Each row is a point on a landscape with many peaks, with its height.
From any point a climber steps to the highest of the 2 points nearest to it. It stops when none of these is higher. Distance is the straight distance between rows; heights are no part of it.
Nizuf: [157  79 145 133 134 131 111 149  81 131 133 148 114 140 130 107 142 135
  94 139 157 183 122  44 163 134 148]  h=44.5
dinis: [141  81 156 136 146 142 129 146  89 150 126 145 147 117 127  90 143 116
 105 116 140 175 119 101 131 120 190]  h=58.4
nedel: [125 129 118 121 149 142 125 148 149 149 115 114 145 128 138 148 108 150
 140 128 115 159 108 134 127 160 100]  h=37.5
zekop: [127 102 132 144 163 154 126 131 141 113 144 140 150 117 148  71 143 106
 147 115  92 179 123 138 128 112 166]  h=44.4
kif: [112  75 181 106 127 184 126 118  85 109 128 147 141 128 155 137 148 141
 144  72  89 189 158 150 141 104 144]  h=33.0
Mol: [140 128 103 155 170 130 116 117 174  83 153 129 169 161 160  81 146 111
 207 144  74 143 137 140 164 122 109]  h=14.8
modol: [112 166 106 136 123 159 135  90 169  85 164 131 133 133 159  87 149  98
 168  91  77 122 155 205 124 104 109]  h=19.8
Lik: [ 97 168 106 143  90 106 164  99 144 120 116 132  74  91 116  59 123 105
  80 147 152  59 124 170  71 105 180]  h=25.6
Dad: [150  83 150  88 115  81 129 109 125 109 140 101 191 174 130 205 143 126
 207  80 114  90 140 150 146 130  99]  h=9.5
Lete: [ 96 138 159 162 204 201 142 149 118 127 116 112 134 111 127 121 106 142
 162 111  40 214 125 178 140 130 144]  h=45.1
Miba: [105 144 138 129 134 196 122 115 141 115 140 143 107 111 155 111 139 128
 126  97  68 178 150 171 117 110 127]  h=23.0
degi: [166 122 127 165 175 107 123 170 122 173 135 124 155 142  93 109 112 118
 113 169 171 163  87  68 142 165 135]  h=6.1
pumef: [122  79 160 116 132 118 156 129 102 155 112 112 216 123 120 110 131 117
 171  80 137 142 121 171 125 127 159]  h=51.3
tarer: [134 119 130 152 205 159 119 169 147 131 132 110 128 115 127 105 102 124
 136 155  91 218  88 113 142 152 137]  h=41.5
vele: [113 118 148 114 132 178 124 130 118 136 119 146 107 101 148 118 127 132
  96 102  95 181 140 147 108 117 157]  h=18.8
Pevuk: [116 140 126 104 104 144 139  96 149 104 151 128 137 129 152 113 144 111
 152  76 103 117 157 195 119 113 117]  h=16.6
gep: [145 131 100 138 160 138 104 130 177 104 145 131 133 146 151 109 127 135
 162 159  92 173 127 106 153 144  91]  h=57.1
Dile: [101 144 130 101  52  87 156 104 101 144  93 123 104  92  98 141 120 109
  86 118 183  25 144 167 116  99 153]  h=36.8
nadu: [113 176  99 104 105 137 140 115 171 139 127 121 121 118 145 137 115 127
 124 102 117 100 134 199  88 138 101]  h=24.5
lesop: [110 109 167  86 110 147 118 102 116  91 146 111 142 177 142 222 139 151
 202  67  95 115 151 167 152 108  66]  h=29.5
vevog: [104 166 103 118  79 108 141 112 135 132 109 130  66 103 120 115 129 139
  73 147 156  60 135 127 100 122 146]  h=32.4
vit: [119 150 115 120 124 133 124 154 132 164 105 132  93  98 121 127 107 136
  71 140 151 126 108 117 107 140 140]  h=39.7
zus: [117 159 113  93 105 130 129 122 159 144 119 113 139 138 144 195 109 150
 139 101 124  98 132 183 103 144  72]  h=21.4
tak: [130  69 158  82 125 121 119 145  81 127 111 122 156 166 137 224 106 172
 159 110 144 142 110  99 140 131  72]  h=25.4
lumu: [141 116 112 154 123  82 150 100 137 116 153 135 168 120 118  35 141  64
 145 116 164  90 115 158  96 102 187]  h=5.7
nede: [131 126 117 125 145 169 101 135 149 112 140 143  81 120 154 112 121 141
 110 144  90 199 132  96 138 138 106]  h=55.6
rad: [134 168 129 207 139  77 157 119 100 154 147 144 127 121  57  79 147  95
 108 199 204  36 123  88 130 127 165]  h=11.9
Fikoz: [169 154  87 120 135  99 110 110 196  92 133 114 148 175 159 184 128 140
 176 159  92 130 161 119 145 153  55]  h=46.0
bamu: [ 98 160 120 149  91 114 150 121 115 137  99 132  61  91 100 104 140 135
  61 169 170  64 131 105 116 113 167]  h=37.9
dofe: [163 113 101 131 148 101 119 115 168  93 154 121 182 168 152 117 155 119
 196 139 100 128 142 120 158 138 107]  h=13.3
linaz: [125 156 106 162 138 116 122 135 146 134 134 137  68 111 108  78 122 123
  73 184 160 117 106  77 110 131 165]  h=57.9
tiva: [132 154  88 152 147 139 114 101 187  75 167 137 138 149 167  79 147 102
 187 134  74 122 146 169 142 113 100]  h=16.7
Rimu: [147 118 122  93  94  89 118 138 118 146 113 122 148 145 124 191 122 140
 124 121 163  80 126 113 120 136 101]  h=22.3
bago: [118  81 171  84  98 161 118 118  90 114 129 148 124 126 150 141 146 133
 120  75 115 154 157 140 131  99 146]  h=29.1
pavem: [125 109 134 116 138 126 145 125 134 135 124 111 192 137 138 128 134 131
 181  90 113 131 126 171 132 135 124]  h=45.3
Mulu: [110 160 103 121 112 158 114 111 164 106 146 150  52 104 154  93 131 133
  93 138 103 139 142 129  96 121 135]  h=46.1
Gof: [191 116 122 152 136  65 122 147 110 164 135 126 198 170  93 153 136 120
 145 163 185 109 123  66 141 159 121]  h=8.7
dun: [156 121 106 138 166 119 108 132 164 105 125 120 152 165 142 145 113 154
 169 168  98 189 125  87 171 162  67]  h=51.8
Femer: [137 138 112  88  97 112 112 128 145 133 119 123 123 143 144 198 114 155
 122 122 138  98 136 126 114 142  75]  h=20.5
bet: [110 103 161  93 112 161 122 147  91 154 101 140 114 114 144 165 109 153
  97  99 135 155 123 136 116 123 125]  h=22.8
molo: [156  66 155 125 138 124 116 156  71 144 124 133 155 152 128 139 133 144
 123 126 162 176 111  61 161 143 127]  h=40.6
saz: [131 134  98 151 142 102 151 111 165 122 145 130 164 115 136  49 123  72
 147 117 140 100 104 189  85 115 161]  h=4.4
fige: [146  68 150 109 125 124 118 141  93 134 129 127 167 148 135 138 144 140
 147 108 143 152 125  95 152 134 131]  h=37.6
gaz: [105 185  98 152 132 175 123 100 185  88 167 140  95 120 163  81 137 102
 147 114  68 135 146 202 109 105 108]  h=23.1
nipu: [178 134 121 169 157  83 125 155 117 175 143 136 174 155  85 110 126 111
 125 175 189 118 105  64 140 156 136]  h=7.5
zur: [103 154 129 126 154 179 123 143 151 140 117 114 122 120 144 149 107 155
 143 114  82 179 122 161 127 151  89]  h=34.0
pazit: [122 100 153  88  69  93 114 126  67 121 106 139  84 126 102 203 137 132
  90 130 184  43 136  80 153  89 121]  h=25.8
nakob: [109 171 107 102  96 171 104 115 158 115 138 146  46 112 155 135 120 153
  86 127 104 144 151 127 105 131  95]  h=39.6
Dumi: [144 143 115 125  97  79 137 135 105 171 106 125 154 118  93 146 126 119
 106 140 187  56 122 123 120 135 139]  h=18.3
bifu: [102 158 122 138  63  77 170  96 102 136  98 119 100  91  84 107 139 105
  86 150 182  13 138 154 118 107 166]  h=43.7
duzis: [111 164 113 151 160 182 115 126 172 105 150 132 104 115 156  93 127 117
 146 128  60 171 131 169 125 116 112]  h=27.1
tetu: [ 96 149 147 164 193 192 141 134 146 121 129 121 143 102 136  94 111 107
 149 105  44 192 118 203 113 112 156]  h=52.2
rona: [128 108 128 156 192 155 125 151 147 128 135 122 156 121 138  85 125 116
 162 137  89 191 102 132 137 135 147]  h=39.3
pulo: [133 141 100 146 140 119 119 131 154 127 146 142  96 115 128  74 129 113
 104 159 144 128 110 100 108 126 164]  h=71.7
tusa: [155  95 138 145 178 125 127 170 110 167 119 111 160 140 113 129 106 143
 128 147 146 197  83  80 149 171 121]  h=4.8
rer: [135  89 148 128 123 122 139 126 101 140 132 146 160 116 122  76 152  99
 121 103 149 137 129 125 122 106 192]  h=72.2
vofo: [106 121 137 140 171 138 161 125 133 134 113 103 203 135 131 115 122 136
 209  93  94 148 124 190 139 137 127]  h=41.6
nuz: [108 105 166 143 191 196 137 148 102 136 113 121 129 107 137 130 111 144
 131 109  59 229 123 151 135 134 153]  h=40.5
Bogo: [ 84 155 139 151 177 158 159 126 125 131 102  97 187 141 126 142 108 159
 223  89  79 149 132 208 149 139 109]  h=38.5
rabul: [112 155 115  81  72 145 104 106 143 106 133 141  51 124 154 162 128 158
  92 116 126 104 160 123 109 121  98]  h=35.0
Zuzul: [129 158 113 128 153 139 121 174 148 168 111 112  89  96 113 131  83 135
  71 154 138 162  85 108 110 163 124]  h=45.4
ruv: [131 101 133 107 130 131 128 137 123 140 120 119 165 138 141 151 125 147
 153 105 126 141 121 132 131 144 112]  h=41.1
popo: [125 139 120  74  61 105 105 101 131  95 135 134  56 140 141 183 135 152
  95 122 141  63 160  99 122 115 103]  h=31.3
sise: [105 174 125 148 158 201 109 137 159 116 136 120  87 117 146 132 111 144
 138 129  53 198 137 158 138 137  80]  h=30.7
gako: [131  94 145  87  83 123 115 116 103 109 141 142 112 129 142 127 155 128
 114  96 138 110 156 108 136 105 152]  h=25.0
feze: [121  96 160 131 169 193 121 148  96 128 120 131 101 111 149 137 111 148
 105 115  72 237 123 116 141 138 133]  h=44.7
Fot: [175 111 106 108  97  63 118 105 145 104 158 124 150 161 128 134 163 109
 155 130 142  77 151 101 137 130 132]  h=10.7
Zuri: [170  92 129 107 115  65 132 122 130 129 135 103 210 167 123 177 144 119
 188 109 139  87 133 130 134 143 113]  h=10.5
voz: [ 92 166 136 135 143 152 152 110 135 113 117  97 180 160 133 167 123 152
 215  81  81 120 148 214 149 130  79]  h=35.4
Lat: [135 144 115 146 205 155 111 180 170 130 140 100 102 105 119 113  77 119
 111 174  97 213  75 113 131 159 122]  h=45.6
deper: [102 143 153 103  95 209 103 108 122 101 146 141  80 132 163 168 141 155
 123  87  83 173 167 156 131 107  83]  h=10.6
tume: [107 121 147  95  67 115 132 124  88 144  95 140  97 100 115 152 127 129
  77 113 173  65 144 135 125  96 151]  h=30.4
gid: [116 174  87 107  85 111 137 110 163 130 123 131  88 114 138 124 123 131
  97 127 140  72 138 160  87 130 121]  h=28.2
zef: [134 156  96 140 168 140 104 160 176 133 138 121  74 109 120 105  89 122
  86 176 121 182  88  96 115 156 125]  h=51.9
Gugi: [122  86 158 131 145 171 130 115 112  99 143 148 153 123 155  85 159 118
 150  87  75 188 153 145 142 103 165]  h=38.2
rit: [187 111 117 130 123  54 125 138 124 150 126 109 205 172 111 187 133 125
 162 149 163 100 129  94 130 157 108]  h=9.6
tul: [174 101 110 108 120  85 111 113 153 101 154 122 168 174 143 149 155 125
 171 133 123 113 150  94 152 139 107]  h=12.0
Fiki: [132 118 134 151 121 108 141 129 100 146 131 148 133 109 103  66 150  96
  98 134 171 106 124 105 119 110 196]  h=56.4
zudi: [129 125 125 176 120  83 151 100 119 115 153 146 134 115 102  22 145  68
 118 144 178  76 118 135  95  90 211]  h=7.4
vos: [133 163 112 163 150 116 117 151 140 133 128 132  49 113  92  95 103 131
  55 197 166 145  97  43 129 143 144]  h=48.9
lufo: [114 110 148  89  91 135 120 140  89 147  99 142 103 112 133 162 122 143
  83 109 161 108 132 120 123 111 134]  h=26.2
ves: [114 102 159 106 126 173 122 144  89 149 102 150  92 102 144 143 114 144
  64 106 117 179 130 123 114 119 155]  h=20.0
Zat: [105 119 148 155 179 161 157 121 140 126 124 126 177 103 138  73 123  93
 158  91  76 176 118 203 109 106 177]  h=62.8
vela: [104 138 148 105 118 150 132 106 132 105 132 102 165 167 140 198 132 153
 201  73  93 115 150 195 147 124  75]  h=32.3
feb: [154  92 141  88 107  85 113 142 111 137 114 114 167 168 128 231 113 147
 152 121 153 100 120 103 128 136  78]  h=23.9
dugaf: [141 103 150 115  89  89 116 142  52 137 105 141 113 137  92 210 131 131
  88 149 202  62 126  55 166 107 104]  h=23.8
fere: [122  92 152 138 155 134 155 127 124 139 125 122 201 114 131  76 135  99
 167  89 113 160 119 175 118 117 173]  h=53.3
zate: [125 130 121 118 148 123 138 157 140 176  96  99 174 130 124 177  94 158
 146 122 133 138  94 153 111 171  95]  h=34.4
mepo: [113 176  98 137 130 120 136 151 151 168 108 123  80  89 108 109  98 122
  68 159 154 101  96 131  88 142 155]  h=34.9
gal: [106 138 144 100  97 175 122 103 135  98 149 132 119 135 156 146 150 133
 149  72  90 138 167 178 132 109 100]  h=13.7
Manu: [119 140 124 148 101 103 145 117 108 134 124 141  98 109  98  83 149 114
  87 155 177  71 130  97 122 111 181]  h=45.9
nadov: [153 143 128 154 109  77 134 142  80 177 113 133 158 126  71 159 134 118
 102 162 206  54 124  84 144 138 132]  h=16.3
nimu: [109  84 169  80 121 140 121 126  96 107 126 117 151 175 137 233 116 167
 191  88 117 132 129 140 141 118  64]  h=27.0
Nim: [145  88 145 103  88 107 113 128  81 120 131 145 114 136 124 131 156 133
 102 119 168 100 146  68 155 110 149]  h=22.2
geko: [137 133 121  98  85  78 137 136 113 171 102 116 166 124 111 181 113 124
 119 117 174  55 120 153 107 134 116]  h=20.4
Zed: [128 180 104 180  92  66 154 101 134 112 124 118  76 132  83 122 156 133
  87 217 179  22 137  71 126 131 134]  h=46.2
zub: [131 148 126 199 127  74 154 104 110 130 157 143 128 121  77  41 149  81
 116 177 198  46 116 111 111 107 192]  h=9.7
mavu: [121 139 108 137 142 155 115 124 160 111 149 149  85 105 150  74 133 113
 107 139 103 158 127 129 102 117 159]  h=55.4
viv: [109 168 120 168  77  80 168  99 111 125 110 116  84 108  76 114 159 125
  84 191 183  11 137 105 131 117 150]  h=54.5
Bar: [111 177  92 160 121 100 147 124 154 142 121 126  81  99 107  77 115 112
  83 170 162  69  97 138  78 128 170]  h=30.2
Lumag: [129 109 140 137 172 181 108 149 121 107 130 129  88 121 148 126 104 152
 116 141  74 246 119  95 161 148  93]  h=49.2
daka: [147 146 137 178 120  75 150 124  71 160 136 145 142 124  55 120 156 105
 108 177 210  42 141  71 158 129 150]  h=14.2
fetu: [154 138 107 122 143 122 107 118 171  94 126 117 144 171 152 180 115 161
 171 153  86 164 147 104 163 157  43]  h=48.7
der: [117 134 126  84  63  99 116 118 106 119 106 134  71 124 123 191 128 149
  82 133 167  46 144  98 129 111 112]  h=28.5
bila: [157 126  98 132 148 131  95 132 167 104 143 137 104 141 144 105 118 138
 124 171 113 184 122  71 151 148  95]  h=64.3
zizul: [145  83 152 141 161 153 121 162  91 145 126 138 122 119 128 100 128 124
  95 130 128 205 105  78 141 138 168]  h=50.6

Where does a climber stop that starts at each point below?
feb | pavem
zus | rer
tusa | rer
ves | viv
dugaf | pulo
Nim | viv
Lik | rer

Call two points neighbours if one is among the 2 nearest of the other. Go from one point of each pair to the other, from neighbour to neighbour, staying as high as possible. Name the lowest point that can't be avoided.
bila, rer | fige
rer, pulo | Lik
bila, Zat | nuz
zef, pulo | vos
zekop, pulo | rona
